Each row is a point on a tangle of strands that fork and nearly touch. The rows are in no order.
Two points are linked if the straight distance between their rows is under 98.6. Some points are linked to none.
zag: [  6 -17  -7 -16   6 -19 -22   1  40 -11  -4  16   7 -15 -13  -5 -31 -25
  -6   7   0 -12  10  -8 -13   4  22 -12 -25  15  26 -17  21   0 -18 -20
  19   8  -1  -2  -8  19   8   9 -28   2   7   7  -6  -9 -14 -14  15   8
   0]
Zimu: [ 20 -29 -30  15  -5  16 -13  16 -16   2   9  15  17  -9 -12   2 -15  -6
   1   9 -13   7 -12  -3 -12  12  35 -51 -25  -5   2  -8  -5 -26 -19 -26
   0  18   4  13 -10   8 -14   8  11 -23 -15  12 -19 -18  17   2  19   3
 -11]
zipid: [ -5   7  -4 -20  -6   5  -1   3 -12  -8  19   4  -2  -6 -17 -19  19   5
 -12   9   0  -8 -22  27 -13   3  -8   0  -3 -12 -16  -3   5   5  12   5
  43   5   6  -6  12  -3 -21 -24  19  -9  -6   9  -1  -5   1 -11  23   7
 -19]
Nime: [ -9  -1   7  24  -5   8  -1 -34   3  23 -18 -15 -11  10   6   9   1  -4
   9 -11  -9  21  30 -15  18 -10 -11  21  21  22  -5  16  -8  11   3  -1
 -32 -20   5 -15   4   1  30  23   1   9  15 -25  17   1  11  13 -17  -3
  19]
rad: [  3  -5  -7  21   0   4 -11  -5   5   2  -8  -9  17  10   1   7  -7 -16
 -16   8   3   0  -9  16   0  -9  25  -3 -16  24  -3  11  13  -2 -12 -23
 -19  -1   2 -14   2   0  -8   3  24   9   4 -24  10  16  29 -12  -7  20
   8]
Sizek: [ 18  -8  -8  -9 -16 -10  -7   0 -24 -11  17  20  -2  -7 -12   9 -11  23
  -3  -6   7  13  15   0  13 -11  23  -6 -29  -2   1 -16   2  10  14 -21
  34  22 -20 -13   5  24   3 -25  35 -14  22  16  -9 -13 -27 -10   7  -1
  13]
zurud: [ 11  -7  -4  22   1  16  -2 -13   7   4  -2 -11   3  23   7   9  -4  -4
  -8   5  23  10   0   4 -22 -23  13  17 -17  42  -3  12  15   7 -10 -32
 -14   2 -14 -38  15  17   9   8  32  17   4 -32   1  10   9 -35 -23   9
  10]
sefo: [-11 -23   9   2 -15   0   9 -13  -6  17  -9   5 -21   0  -8  -9   1  10
  -4   2  -2   4   4  18  13 -15  -1  21  -1   9 -18  29 -11   9  20 -11
  20  35  -3 -23   5  -5 -12 -30  37   0  15 -29  27 -12  12  -2 -12   6
   0]
mag: [ 12  19  -7  -9 -10  10   7   2 -19 -12  11  30  15 -20  -2   4 -11  10
  18 -12 -14  -5   1  -2  18   7  -6  -9  -7 -25  17 -10 -21  -3   9 -12
   3   8   8  30  12   7   0  11  -9 -12 -10  14 -22  -7 -16  17   7 -15
  -2]
Rizi: [ 26  18 -13  27   9  12  -6  -3 -40   2   8 -18  34   9 -15 -17  20  11
  -5   3   4   0 -33   2 -10   6  -6 -23   9  16 -31  -2   3 -19   1  -2
 -18  -8 -17  22 -12   5 -42 -18  38  16  -2   1  -9  16  31  -9   1  -4
 -10]
Zapak: [ -9  11  -3  24  -4   7   7 -32 -10  -8  -1 -14 -20   0   2  -1   0  -3
   3  -8   7   9  23   3   1 -21 -39  35 -14  13 -34  -5  16  25   0  20
  28 -21  10   5  16  -5  11   0 -15   8  15 -25  13   0 -18  -6 -14  -2
   2]
kuve: [  9  10  11  -8 -21 -14 -11 -13 -18  18   4   3 -22  -4  -7  15 -13  20
 -12   5   5 -12   8   7  17 -21  11   6 -16  16  -4 -10  -2  20   7   1
  42   7 -21 -10 -11  10  17 -25  14 -34  12  19  -7 -18 -39 -17  22   1
   8]
pige: [ -6  -7   9   8  -4   3 -18   7 -19  18   4   9 -23  -6 -16  -4   3  20
   8   8   6  18   5 -28 -12  -4   1 -15  -4  -8   2   1  -6 -19  -3  -8
   1   9  17  12 -14  21  -4  -9   2 -22  -2  22   2 -11 -14  15  -4 -10
 -16]
tem: [  4  13  -4  18 -11 -10 -18 -28  -6   8 -12  -4  -4  -6  -6   6 -26 -16
  -1  -7  10  -6  24  -9   4 -15 -16  15 -24  22 -12 -23  24  20  -8  14
  28 -22  -1  11   0   9  21  11 -28  -5   5 -13  12   0 -20 -11   7  -9
   7]
Pav: [-11  -4  15 -24   0  -4  10   1   8   4  -9  20 -12 -12  13   9 -11 -10
  19  -4  -2 -11  18 -10  25  -8   5  10   8 -15  34  -6 -21   7  -4  -5
  -3  -5   0   0  -3   6  43  23 -33 -16   1   8 -13 -22 -31  21  -2  -4
   0]
Budun: [-12  -1  -2  30  19  16  15   7   9  -2 -12  -6  24  -5  16   2  -4 -18
  21 -14   1  -2   1  -4  14   8  20  -9   8 -15   4   1  -8 -12 -11  -3
 -48 -27  16  24   3   5   2  45 -20   5  -1 -21  -5  14  22  21 -25 -10
  -5]
Pevu: [ -9  17   6 -11   5 -12  -3  10  21 -14   9   0  19  15  10  15   9  -6
  10 -12  16  -7   4 -18 -14  -8 -15  15   5  -4  19 -13  11  11  -7   6
 -11 -19   8 -11  -4   5  14  14 -44   9 -14   6   7  10 -24  -7 -22  -8
   1]
laki: [ -9  11  19  21  -5   6  11  -9   1   6  -8 -17 -18  15  15   9   8  12
   0  -9   5  10  17 -16   3 -18  -5  22  22  10  -9  11   3  18  16  -3
 -27   1  -5 -28   8  -5  20  -1  17  18  10 -19  13  20  -7   7 -30  -9
  24]
zite: [-18  10  30 -19 -17  -2 -14 -24  -7  19 -10  11   3 -10  -7  -7 -12   5
  10   3 -13  -1 -17   9  11 -13  -8  30  -9  -6   7  14 -10   1   3   6
   6 -13   8  -7   3  -1  10 -20 -20 -30 -50  -7  15 -19   3   5  11 -10
 -14]
fovi: [  4   4   3  15   4  -8  15 -16   1   6  -7   2  15  -2 -10 -22  -6   3
  12 -10  -4   3   8  -3  15   0 -24  27   0   0 -16  15   3  11  14   7
 -10 -10  -7   8  -1  -4 -14  -3 -15  23  -2 -21  28  23  23   3 -21 -12
  10]
Toko: [-33 -11  20  18   3  10  -7  14  14  -3 -14 -21  10  21   6  -7  23 -14
  -7  -1   1  -8 -26  29 -18   1  27   4  10  -5   5  20 -11   3 -24  29
  -9 -22  21  -2   7 -27 -16   0 -10 -24 -22   8  12   8  37  -6  -8  12
 -20]
kup: [  9  37  12  32 -15  20  -6 -25 -44   9   5  -7   9   1  -8   0   9  16
  14 -15  17  11 -15  -7   9 -19 -28   2  -2   6 -18 -14   9   2   3   8
   2 -19   1  14   2  11  -6 -18   2  -6 -14  -6  -4   2   1   0  -9 -11
  -9]
Tuzed: [  4  32   3   9 -25  13  -1 -27 -25  -5  12   3  27   4 -14   6 -11   5
  24 -12  30  12 -19   1  12 -24 -22  14 -27 -11  -5 -16  11   3   8  -8
   6 -20  -2  10  32  10   5   2  -9  -7 -33  -3  -2  -6 -15 -15 -12 -18
  -9]
kub: [  3  -3  -8  12   5   7  10 -26  -5  -5  -4  -8 -20 -12   6   0 -20  -6
  -3  -7 -23   3  18   6  13  -7  -6 -18 -10   5  -4 -15  -1  10 -13  -3
   7  -4  16  13  11   5  19  31  -7   0  30  -8 -14 -21 -21  13   7   9
   3]
Dabip: [  5 -27 -15  -3  12 -11  -9   2   6  15  -7   7   6  -7  -5 -21 -18 -28
   0  14 -23  -4  -7   9  -3  10  12 -16 -15  11  -4  13  -4 -24 -14  -2
  16   2  15  10 -32  -1  -6  -8  -6  -7   2  -9   1 -22  30   0  33  20
 -17]
monet: [ 14  16 -21  -8  24 -20   3   6  12 -30  -2  -4  48 -10   2 -22  -3 -30
   8  -5  -2 -13 -11  16 -10  26 -25  -2  -4  -8  -8  -6  16   6   9  26
  11 -28  -3  29  -4 -21 -32  16 -33  41   8  -3   5  12   4  -3   8  -3
  -6]
Vumi: [-12  -7   4  14  12   5  -5  21   2   4  16 -19 -11  15  -2 -13  19  11
 -12   9  12   1 -13 -10 -43   4   0 -21   8  -5 -10 -12  11  -6 -14  14
   2   5  11   5 -11  -2 -25 -12  11  -5   3  23   6  19  -3 -15   1  12
 -22]
vebo: [-10  -9  12 -25  10  -8  -5  14  21  30  -6 -14 -29  32  25   4  15 -11
   1   5 -13   0   8 -20   1  -4  -8   1  35   4  32  19  -5   3  -9  17
 -26  -2   7 -23 -22  -6  37   9 -17  -3  -5  15  -1  -2   1   4  -3  -4
  12]
popud: [-14  13  43  13   4  -4 -23  -6  13  20 -24  -8  10   7 -13  -3  13  -2
  -9  -5  14  13  14 -12 -14  -6  19  32   9   9   4  12   0  12   0   9
 -13  -7  16 -17  -1  -6  -7 -25 -12 -27 -26   1  32  47  18 -16  -8 -10
   6]
vig: [  3   2  -7  -1   9  -8  22  23  -2 -11   1   6  -2  -8   4 -17  31  12
  -2   6  -9  -5 -28  13   1  24 -22   3  22 -18 -20  20 -15 -19  14  11
  -4  16   4  16  -2 -22 -31 -19  22  20   2   8   3   8  30  21  14  -9
 -11]
kos: [  5  -4  -1  -2   7 -10 -14   0  25   3   4 -12 -24  23  12  14  -6   4
 -15   4  26   3  32 -30 -19 -12  17  -4  -3  26  16  -9  27  25 -10 -12
  -6  -4 -23 -18  -7  27  35  15   4   1  28   4 -16   5 -26 -27  -7  -4
  18]
gupaf: [  0 -27  -4 -16  16 -12 -21   7  34   4 -11  21  16  -9  -8 -16 -24 -37
   8   7  -1  -7  -2   0 -24  15  13  -9 -15   2  20   9   7 -17 -19  -7
   6   4  18  11 -16  12  -2  15 -30  -6 -20  -6   2 -14  14  -4  19  12
 -23]
zavu: [ 25   9 -15  -1 -16   5  -6  -6 -32  -9  26  11  12  -4 -22   0  -8  30
   2 -12  15   2  -5  -5   4  -6   4  -3 -24   6  -8 -13   6  -4  24 -17
  21  14 -16  -2  11  18 -20 -21  28   2   3  12   1  -3 -19 -24  -3  -4
  -6]
gal: [ 16 -29 -23 -19  31  -3  -2  17  23   6  10  -5 -10  15  15  -8  -4 -18
  16   4  -9  -4   4 -19 -13  27 -18 -11  14   0   6   1   7 -24  -5   1
 -24  -2  11   9 -28   4   9  23 -16  31   5  -7  -8 -30   9  -1   9   4
  -9]
repe: [ 12  17  -8  -7 -18  24  -6  -8 -19 -17  19  19  30  -8 -10  -9  -6  -9
  30 -11  17   0 -23  14   7   6  -4  -6 -22 -25   0 -15   3 -10   5 -13
  -5 -10   5  19  26  11 -15   6 -12  -9 -40   9 -15  -6   2   0  -5 -18
 -24]
kere: [  3 -14  -4 -16 -19  -8   5  11   1  -9  -9  28   4 -34 -12  16 -23   2
 -21   8 -23 -11   1  11  35   4  48 -13 -12 -19  19  -7 -22  -2   9 -19
  17  28 -10  -6   9  -6  10  -8  10 -31  -2  10  -8  -3 -10  10  13   0
  21]
boniv: [  5 -11 -10  -7  17  -8  -4  17  23  23  -1 -20 -10  27  23   6   8 -16
   0  14 -16   7   3 -16 -13  13 -18  -6  21  20  13  18   6 -11 -11  12
 -32  -9  -2 -13 -28  -2  17  13   1  14   5  -1  -1   1  19  -5   8  16
   6]
Pelo: [  0 -19  -7  17  -8  -1  11  24 -33   9   2   8  -3   0 -15 -24  25  20
 -14  14 -21   4 -25  13   0  16   6 -17   8  -7 -31  23 -16 -21  14   2
  -4  24   2  18  -8 -18 -42 -22  39   1   4   0   4  11  54  12  12  -1
 -19]
risod: [ 18   2 -10 -21   7  -4   4  19   2 -14  19   5 -12  -5   1   1  12  18
   3  -1  14  -2  16 -21   1   7 -19  -3  11 -17   5 -21  11   7  17   6
   6  14  -7   5   5  -3  -1  -5   0  21  16  20  -1   2 -33   7  -6 -22
   7]
ren: [-25 -14   5 -18 -16   5  -1  16  -7  11   5  -7 -27  16  21  22  18   8
  -7  11 -24  -5 -31  24   5   4   0 -12  29  -7   7  30 -22 -11 -10   0
 -17  -5   9 -21 -13 -26  24  13  19 -14 -19  11  -6 -31  11  19   8  10
   0]
Sadi: [-16  -4  13 -18 -33  -3  -1   4  -5  -4 -11  24  -9 -21 -23  -7 -16  16
 -19  17 -10  -7  -1  13  13   4  35   0 -18 -18  11  -5 -21  -2  10  -1
  35  29   5 -12   6  -2   1 -25   9 -50 -20  18  -3 -15 -21  11  26   0
  -7]
Dugef: [  1  15   8   3   0 -21  23  13  -5   5  -8   8  -6 -27 -11 -16   5  10
 -21  -1 -22 -14   3 -11  10  12   7 -17  14 -22  -2 -11 -11  -5  14  21
  18  14  -3  37 -18 -14 -32 -21   3 -12  22  21  -4  24   0  16  32   2
  10]
suti: [ -2   5 -18 -30   5 -14  11  -7  19 -21   3 -14  14  -3  13   5   0 -31
   1   1 -12 -12 -14  31   3  10 -32  11  -2   6  -7   3   9  15   2  24
  25 -26 -13 -11   3 -28   1  11 -18  26   3 -21  -3  -9  18 -11  17  32
   7]
nedo: [  9 -19 -20   2 -14   6  -2   0  -6 -10   7  29  23 -12 -27   9 -24  -4
 -14   0 -19  -3  -5  12  14  11  43 -18 -28  -4   9  -1 -12 -13   4 -22
   4  24  -9   0   2   4 -17  -9  11 -14  -8   6   0   1  20  -3   7   1
  16]
dipu: [ 13  -5 -23  -6  26  -8   3  10  13   9  -1   0  -2   1  18  -6 -16 -19
  26  -7 -13  -3  19 -20  -2  15 -13 -20   2   4   9 -10  -5 -16 -21   4
 -14 -11   9  31 -21  11   7  33 -32  13  11   0 -15 -14  -2   9  16  -1
  -2]
Gor: [ 20 -24 -26   2  -7   9  -7  21   4   0   4   4  -6  -4   8  21 -22  -7
  -7   4 -11   1  -1 -11   1   5  31 -36 -12  10  22  -4  -5 -23 -18 -29
 -24  14  -5   2 -17  12  17  26  21   3   5   8 -24 -12  -4   2  13   7
  10]
Poga: [ -2  10 -16  -6  14 -12  17  -2   6 -18   0  -1  26 -12  12  -6   0 -24
  22 -17 -18 -16 -18  27  11  22 -30   7   0  -8  -8  -2  -5  -2   7  23
   8 -38  -3  29   0 -18  -5  26 -38  25  10  -9  -8  -3  15   4  17   2
  -3]
Tunor: [-15  25  28  -2  -6   0 -10 -14  15  -6  -9  -7  20  12   5   5  13  -4
   0  -7  16   4  -7  -1 -12 -10  -3  27   5   3   9  -4  14  20  -7  16
  -7 -20   2 -19   5  -1  10  -5 -29 -15 -15   4  11  32   0 -18 -15  -2
   7]
zuvi: [  0  -2 -16  20  -8  16   7 -14 -16   5   0 -13  11  16   2   6   7   2
   5   6  -7   4 -32  24  16  -2   2  -5   3  20 -19  24  -6 -15  -7 -18
 -26  -5 -10  -7   7  -7   0   1  37  15 -11 -28   0  -8  40  -1  -8  19
   4]
mif: [ -7  10   7   1   4   4  -6  11  -4  16  -2 -13 -18   7  -2   3   7  15
  -9  13   0   2   0 -17 -23   4  -2 -23  10  -9   7  -9   2 -10 -17   8
   3   0  11  12 -10  11   1  -6   6 -16   8  21 -21  -6 -14   8  21   8
 -17]
nebe: [ 25   9 -17  -6  -5  35  19   4  -5 -53  32  -3  25   9   3  14  12  17
  17 -15  35  20  -6  13 -25  -1  -5   6 -11 -20  -2 -12  17   5   9 -19
  -4   1  -7  -4  48  -6  -6   1  25  17  -4   6  -9   8 -25 -10 -33 -21
  -3]
zuko: [ 14 -35 -25   1 -20  29  -9  16 -27  -3  12  15  -3  -6 -24 -13   8  17
  -2  14 -19   6  -6   3 -12  11  20 -43 -16 -11 -11   6 -10 -26   0 -21
  12  24  16  17  -9  13 -21 -15  31 -15  -8  22 -14 -29  18  21  17   2
 -34]
Binom: [-12 -47  11  -3   5  -1 -13   4  26  16 -11  11 -14   1  -2  -2  -8  -6
  10  10  12  19  16  -8 -17 -11  25  12  -5  14  24   5  -5 -13 -25 -22
   5  22   6 -24 -10   7  22   4   6 -13 -16  -2   5 -19   0   3 -21  -5
 -16]
kuvab: [-15  16   3  34   0  13  11   0 -12 -15 -13  -4  25 -16   5   3   8 -11
   5 -16  13   5  -7  28  26   5  30 -10   1 -15  -7  -1 -21  -5 -13  -4
 -34 -14  14  32  24  -1 -18  29   0  -8  -2 -12  -4  23  34  17 -13  -1
   2]
Salal: [  0  24   8 -24  -8 -21   9   2  16 -11   2  10   5  -4   8  27  -8   9
 -18  -2   7 -15  -9  14  12  -9   5  12   5   9  18 -15  -4  19  13  -3
  12   8 -28 -17  12  -8  16  -9  -6   2   3   4 -12  11 -19 -20  10  12
  28]
Bek: [  4   7  -1 -46  -4 -23   4  -5  32  -5   5   3   8  -4   3   1  -4 -16
   0   7  -9 -22 -21  18   2  20 -27  21   2  -1  -2   5   4   4  13  13
  20  -6 -21 -16 -12 -20   1  -2 -34  21 -16   2   5  -7   9  -9  18  14
   4]
Zatu: [ 15  -9 -12  11  19  23   0  20   9 -37  29 -10   1  20   5   0  19   4
   0  -9  33   6  -7   0 -35   8   2  -8 -15 -12  -8 -10  21  -6  -4 -13
  -5  20   4 -14  33   3 -11   9  23  23  -5   5   1  13 -15 -13 -29 -13
 -12]
Lureg: [  0   0 -20 -33  10  -3   5   9  39 -39  21  -3   6  18  17   6   5 -20
  12  -9  15 -12  11 -15 -25   1 -17   2  -1  -8  13 -19  20  21  -7  -1
  -5 -18  -2  -7  15  -4   8  37 -41  33   7   7  -4  -4 -29  -5 -25  -4
 -10]
guga: [  2  10  -1   2 -15  -1  16 -31 -17   3   2   5   1  -1  -5   6  -2   6
  14  -3   0  -4   5   8  27 -11 -35  30  -4  12 -23   4   8  19  20   2
  26  -3 -26  -6  15 -10   5 -11  -3  20   6 -26  14  -5   2  -7 -11  -6
  18]
Rasov: [ -1  -4   1  -4  -4   7  -7   0   1  21   9 -23 -39  26  26  11  -4   0
 -13  13   2   6   0   0 -12 -12  -4 -12   9  25   1   6  10   7 -17 -12
   3  15 -12 -26  -7   2  33   6  28   7  17   3 -28 -30 -12  -8   4  27
  -3]
Milu: [-42   3  16  -7   2  24  16 -25 -11 -21 -13 -17 -35  -4  19  -8   0 -18
  -7  -3 -14   3  -3  35   0 -23 -15  15   8 -16 -11   7 -21  15 -23  19
  14  -8  21   1  32 -12  11   4   2  -6   0  -3   4 -26  -4  12 -10  11
 -19]
nul: [-10 -22   1  23  -5   6   5  18 -20   3 -10   9 -21  -5 -16 -14  21  18
 -12  16  -9  11   0  -2  -8   0  17 -25   3 -17 -15  13 -15 -19   1  -6
  -5  20  23   7  -2   0 -26 -17  21 -13 -11  16  12  -7  22  22   5   0
 -24]
febit: [ -3 -11   6 -17  27  -7  23  26  10 -19   6   2   1  -4  -3 -14  29  -2
   7   1  -5  -7 -14   6   0  27 -22   8  22 -31  -1  14  -5  -8  21  14
 -12  12   9   5   9 -21 -25  -2 -10  29  -8   5  13  14  10  12 -10 -14
  -8]
Tufup: [  6 -14  -4 -30   4 -16 -11   1  28   6  -8  16 -16  -1   4   8 -20 -17
   2  11   0 -18  19 -10  21  -2   3   1  -3   7  25 -14   7  11  -3  -3
  19   4 -11 -10 -13   7  45  14 -30  -4   5   1 -15 -25 -24  -5  12   2
  11]
bama: [ -9   6  12 -41 -12 -27   6  -4  24  -3 -12   5  -6  -9   1   6  -4  -8
 -17   8  -9 -30  -3  24  17   5   0  35   6 -13  12  -5   1  21  14  14
  21   4 -18 -17   3 -27  11 -11 -27  -3  -5   0   5   1  -9  -6  19   2
  14]
nizog: [  9  -3  -5 -11   7  -4  -6  -2  10  -5  13 -11 -25  15  16  14  -1   6
 -19   7  15   0  13  -5  -9 -19   6  -9  -5  22   5 -20  13  26 -10 -10
  19   5 -25 -26   7   8  24   8  16   4  30  -1 -17 -17 -34 -19  -2  16
   6]
tir: [ 12   2  -1   7  -6 -17 -25 -23 -14  32  -9  -4  -8 -10 -11  -3 -17   1
   4  -3  -3   3  37 -29  -6  -8 -20  -2 -11   9  -9 -21  18  -3  -2  24
  20 -16   4  22 -34  16   3  -6 -27 -12  -5   6  15   3  -4   0   9 -11
   2]
Purip: [-15   4  38  -2 -19  -4 -24 -27  -1  24 -19  13   4  -2 -26  -8 -12   3
   9  -2  15  15   8 -15 -16 -17   5  34 -11   4  13   2   2   3   1  11
  18  -5  14 -17  -2   8  -3 -26 -16 -36 -35  -2  33   9  -1 -13   7 -22
  -2]
Vepe: [-12 -14  -3   8   3  -1   0 -42   6  17 -29   3 -15 -10  -6  -2 -16  -8
   3  -1 -17  11  36   2  24 -11   3  26  -5  14  -4  12  -7  15  -4  -8
   3  -2   1 -12   4  -6  17  13   0   2  16 -38  26  -4  14  10  -5  11
  11]
kufad: [ -5   1  12  17  31  -5  -3   5   6  12  -2 -30  -9  18   4 -24  17  -9
  -6   7  -3   2   7  -7 -30   3 -25  -4  13   7 -25  -2  24   8 -12  31
   9 -12  11   9 -14   1 -25 -13   2   5  17   5  18  24   8 -15  -2   9
 -18]
zan: [  2  15  -9  -1 -13   6   8  20 -12  -1  12  20  20 -10   7  18  -4   8
  16 -15  -6  -8 -14   3  24  12   9 -19  12 -17  23   2 -26 -23   6 -13
 -38  -6  -1  17  -1  -8   2  20   2  -6 -17  19 -27  -7   1  12   9 -11
  17]
zeziz: [ -1  24  -3 -40  -8   5  17   6  22 -37  23   6  16   9   9  29  13   5
 -15   9  11  -9 -26  31  -9  -9   6   2  -1  -2   0 -13  11  19  15  -2
  20   3 -29 -25  29 -28   1  -2   4   9  -2   4 -18  -1 -14 -22   4  18
  21]
Sakan: [ -7 -32   4  -6  -7   0   5 -26 -18   7 -11  17 -21 -19 -12 -12 -18   4
   6   5 -12   9  17  14  26 -12   1  18 -13  10 -14  21 -12   6   1 -11
  24  26   4 -16  12   0  16   0  21  -2   9 -24  19 -35  -8  19 -15   2
  -3]
kime: [  9 -18 -17 -12   1   3  11   9   7   3 -11   3  -8  -3   4 -12  -4 -13
   0  11 -24  -8 -15  26   6  15  -6  -5   1   2   0  18 -18 -14  -1  -5
   8   5   5  -2 -11 -14  -1   3   1   6   3 -11  -1 -29  20   0  23  26
  -7]
mimuv: [  7 -30  -3  -7  30   4  -2  42  33 -33  28 -10   3  10   5  -8  22  -9
  11  -3  19  -8   2 -16 -45  29  -4   2   7 -23   1  -5  17 -11  -3   5
 -14  20  11 -22  12   6 -25   6  -5  36  -6   9  17  13 -16 -10 -28 -18
 -26]
kun: [-11  22  12   1  -3  -9  22   3  -4 -14   2  11 -11 -29  -4   0   3   4
  -9  -4 -11  -5   6  12  20   9   1  -6   9 -36  -2  -9 -23  11  16  13
  16  10   8  27  14  -9 -10  -6  -3 -13  12  13 -10  13 -17  16  10 -14
   5]
ropi: [ -5 -14  24  -3   3 -14 -15   6  24  32 -22  -2 -14  12  -3   5  13   3
 -12   7   3   7  33 -26   5  -3  17   9  26   7  22  12  -8   4   8   4
 -20   1   1 -19 -22  -4  12  -3  -2 -11  13   5  14  17  -3   7   0  -8
  21]
baf: [  7  10   7  44   4   6  12   9 -14 -27  -6  -5  23  -8  -6   1   7  -1
 -10 -15  16   3  -7   7  10   4  23 -19  -2 -15 -25  -3  -3 -11  -2  -6
 -35   7   4  24  23  -7 -34  13   9   7   0  -7   8  38  25  10 -35 -23
   2]
veris: [ 21  -6 -13   3 -12  12 -12   1 -12  16  -1  -6 -14   3  11  17 -14   7
 -15  19  -9   5 -11   1  -2  -7  16 -26  -2  29   5   9   4 -19 -18 -32
 -12  11 -15 -16 -19  16  20   5  31  -8   9  -3 -26 -22  -2  -6  11  24
   8]
Nir: [ -7 -26   1 -28  26 -11   9  46  38 -17  13   2  -1   9  -2 -16  21  -8
  12   4  -4 -16   2 -27 -17  25  -9   8  19 -24  10   7  -2 -10   8   6
 -20  22  10   1  -6  -8 -19   2 -11  28 -12  11  22   9   2  10 -10 -15
 -10]
muz: [-32   7  33  -8  -2  12  -5 -16 -14  28 -21  10 -11 -11   1  -4  -7   6
  16   0 -12   0   3  -3   0  -4  -8   6  10  -6  14   7 -20   3  -7  25
  -4 -14  22  13  -8  -2  11  -9 -23 -30 -26   3  -1 -22 -14  23   6 -11
 -19]
fatuv: [ 16  26  -4  25 -19   8  -2 -17 -52   7  17  -7  -1   5  -8  -4   2  32
   4 -15  25  14  -8  -6   7 -18 -14  -1  -6   9 -31   0   6   7  19  -6
  14  -8 -13   4   4  14 -14 -33  29  -5   8  10  -6   5 -12 -10 -11  -5
  -9]
gofo: [ -1  20 -18   7   4  14  15   0  -6   8   7   2  25   0  17  15 -10 -13
  33 -17  -5  -3 -12   0  25  17   6  -8   9  -2  26  12 -18 -19  -5 -15
 -39 -26   0  20  -4   9  13  28  -9   9 -16   4 -24  -3  13  21  -2  -2
   7]
razed: [-31   9  14  -1   7   8  13 -18  -3 -23  -8 -12 -14  -2   9 -12   6 -14
  -1 -15  -6   1  -1  21   1  -9 -27  26  -6  -8 -26   2   1  22  -6  26
  16 -17  18   6  31 -16   0   7 -17   5   8 -25  20  -3   0   8 -14  12
  -9]
zez: [ -3  20   7  16  15 -13   5  -4  -3  -7 -11 -12   9  -5  -7 -20   6   1
 -10  -9   4  -2  15  -4   0   5 -30  14  11   7 -26   4  16  16  10  31
  10 -11  -2  14 -10 -11 -28 -14  -6  15  23  -6  20  36  11   1   1   0
   8]
tavar: [  5   6  10  23  -3 -16   6  11  -4   7   2   1  -1   3   2  20  11  29
 -14  -4  13  10  13 -19   8  -7  13  12  15   4  -4   1   2  -1  18  -6
 -33  16  -6 -12   6   4  -4  -9  27  13  11  -6   8  31  -8  10 -29 -17
  29]
rinu: [  7  25   8  -5  -5  -4 -13   4 -17  19   0 -17 -17  -6  -5  -1  -6  19
 -10  10  -5 -15 -11  -1  -9 -16   2 -15  -4   8   1 -18   6   1   4   9
  26   3 -10   7 -16  12   5 -20   0 -25   0  28 -25 -11 -22 -11  30  22
  -2]
kunu: [ 10   7   6  36   3  -1   5   8  -5   8  -7  -6  24   1  -2   8  -1  12
 -16 -17   8   8   7 -29   9   0  30  -5  10   4 -10  -7   8 -11   7  -7
 -57   2  -2  15  -3  15  -9   3   8   6  12 -14   7  45  28   7 -37 -12
  18]
vaz: [-10  -7  19  -5   0 -26  -1  17   9  24 -19  12  -9 -20 -12 -19  -1  12
 -13  12 -12  -4  19 -23   2   8  12 -15  16 -17   3  -1 -14  -2  10  16
   7  10  12  19 -34  -5 -29 -26  -4 -19  10  10  21  19   2  17  25   3
   2]
dok: [  9   6  11  10   3 -18  -8   9   5  27  -5  -1  -4   9  -1   6  11  27
 -11   1   5   6  23 -43   2  -3  11  -2  18  13  17   2  -1  -4  17   2
 -33  13   0  -4 -29  16  -1 -15   9  -5   7  14   7  33 -17   0  -9 -20
  31]
beru: [  1  26 -16 -19 -14  21  21 -11  -9 -43  29  -2  10   3  12  24   9   8
   4  -2  30  13 -25  26 -10 -13 -18   3  -8 -10  -3 -13   8  15   3  -9
  26  -5 -17 -21  41 -11   0  -4   8  10  -7  -3 -22  -5 -28 -16  -7   2
   3]
fulu: [ 14   7 -16  10  25   8 -10  16 -13 -15  10  -8  28   4  -7 -17  17  -4
  -2   9   3  -2 -24   0 -24  21  -2 -25  -2  -6  -8 -14  16 -23   1   7
  -8  -3   1  23  -6  13 -37 -13  10   9  -1  18  -7  17  17 -10  15   3
 -17]
Tudus: [  1  -1 -17   7  -5   7  11  -7  -8   8  -8 -17   3   0  24   2   3 -11
  -9   9 -22   0 -32  38  17  10  -7   0   9  13  -6  21 -16  -9  -7   1
  -5 -15 -15 -18  -6 -18  14   0  11  13  15 -28 -17 -19  32  -3  19  41
  13]
rimoz: [-19  -5  20  -1   5   1 -12 -18   0  26 -21   5 -30  -8   4   6 -11   6
  13  -6  -4   6  30 -25  16 -13  -7  15   6  -2  15  -3 -13   4 -10  13
  10 -10   6   5  -5   7  32  13 -30 -20   8   0   1 -21 -34  24 -12 -17
   1]
gagi: [ 12   3  -5  25   5  -3 -21 -10   6   9   1 -13  10  24   2  10  -6   6
  -6  -5  18  16  32 -33 -15 -11  12   8  -7  40  10  -5  16   9   2 -22
 -16 -12 -18 -20  -2  32  18   3   6   6  16 -12  -6  26  -4 -23 -22  -3
  20]

A fork is a point with three links, a tip a point with one. Leave the first point through the second and follow the links. Name the first fork or tip that comes.
suti; Bek -> nul
gagi; zurud -> Lureg
nebe; beru -> monet
Tufup; zag -> Zimu
mag; zan -> tavar
kuve; Sizek -> mag
Tuzed; kup -> mif

A fork is a point with three links. Follow the links from the first point to the second and name the forks in between, in order.
zan; Pelo -> mag, mif, nul
bama; guga -> nul, mif, Vumi
Vumi; baf -> mif, mag
razed; kere -> Zapak, Vumi, mif, nul, Zimu
gupaf; beru -> Zimu, nul
kup; zeziz -> mif, nul
Sizek; Gor -> mif, nul, Zimu
tir; nebe -> Zapak, Vumi, mif, nul

Follow the links from the first point to the second, and from the first to the third. Name the last point that the two ways share.
kunu; Nir; Rizi -> mif
Zapak; zan; Nir -> mif
gofo; gal; Nime -> tavar
Milu; Zimu; Bek -> nul
kup; suti; nedo -> nul
sefo; rinu; ropi -> tavar
veris; Zapak; Rizi -> Vumi
Sadi; kuvab; zag -> Zimu
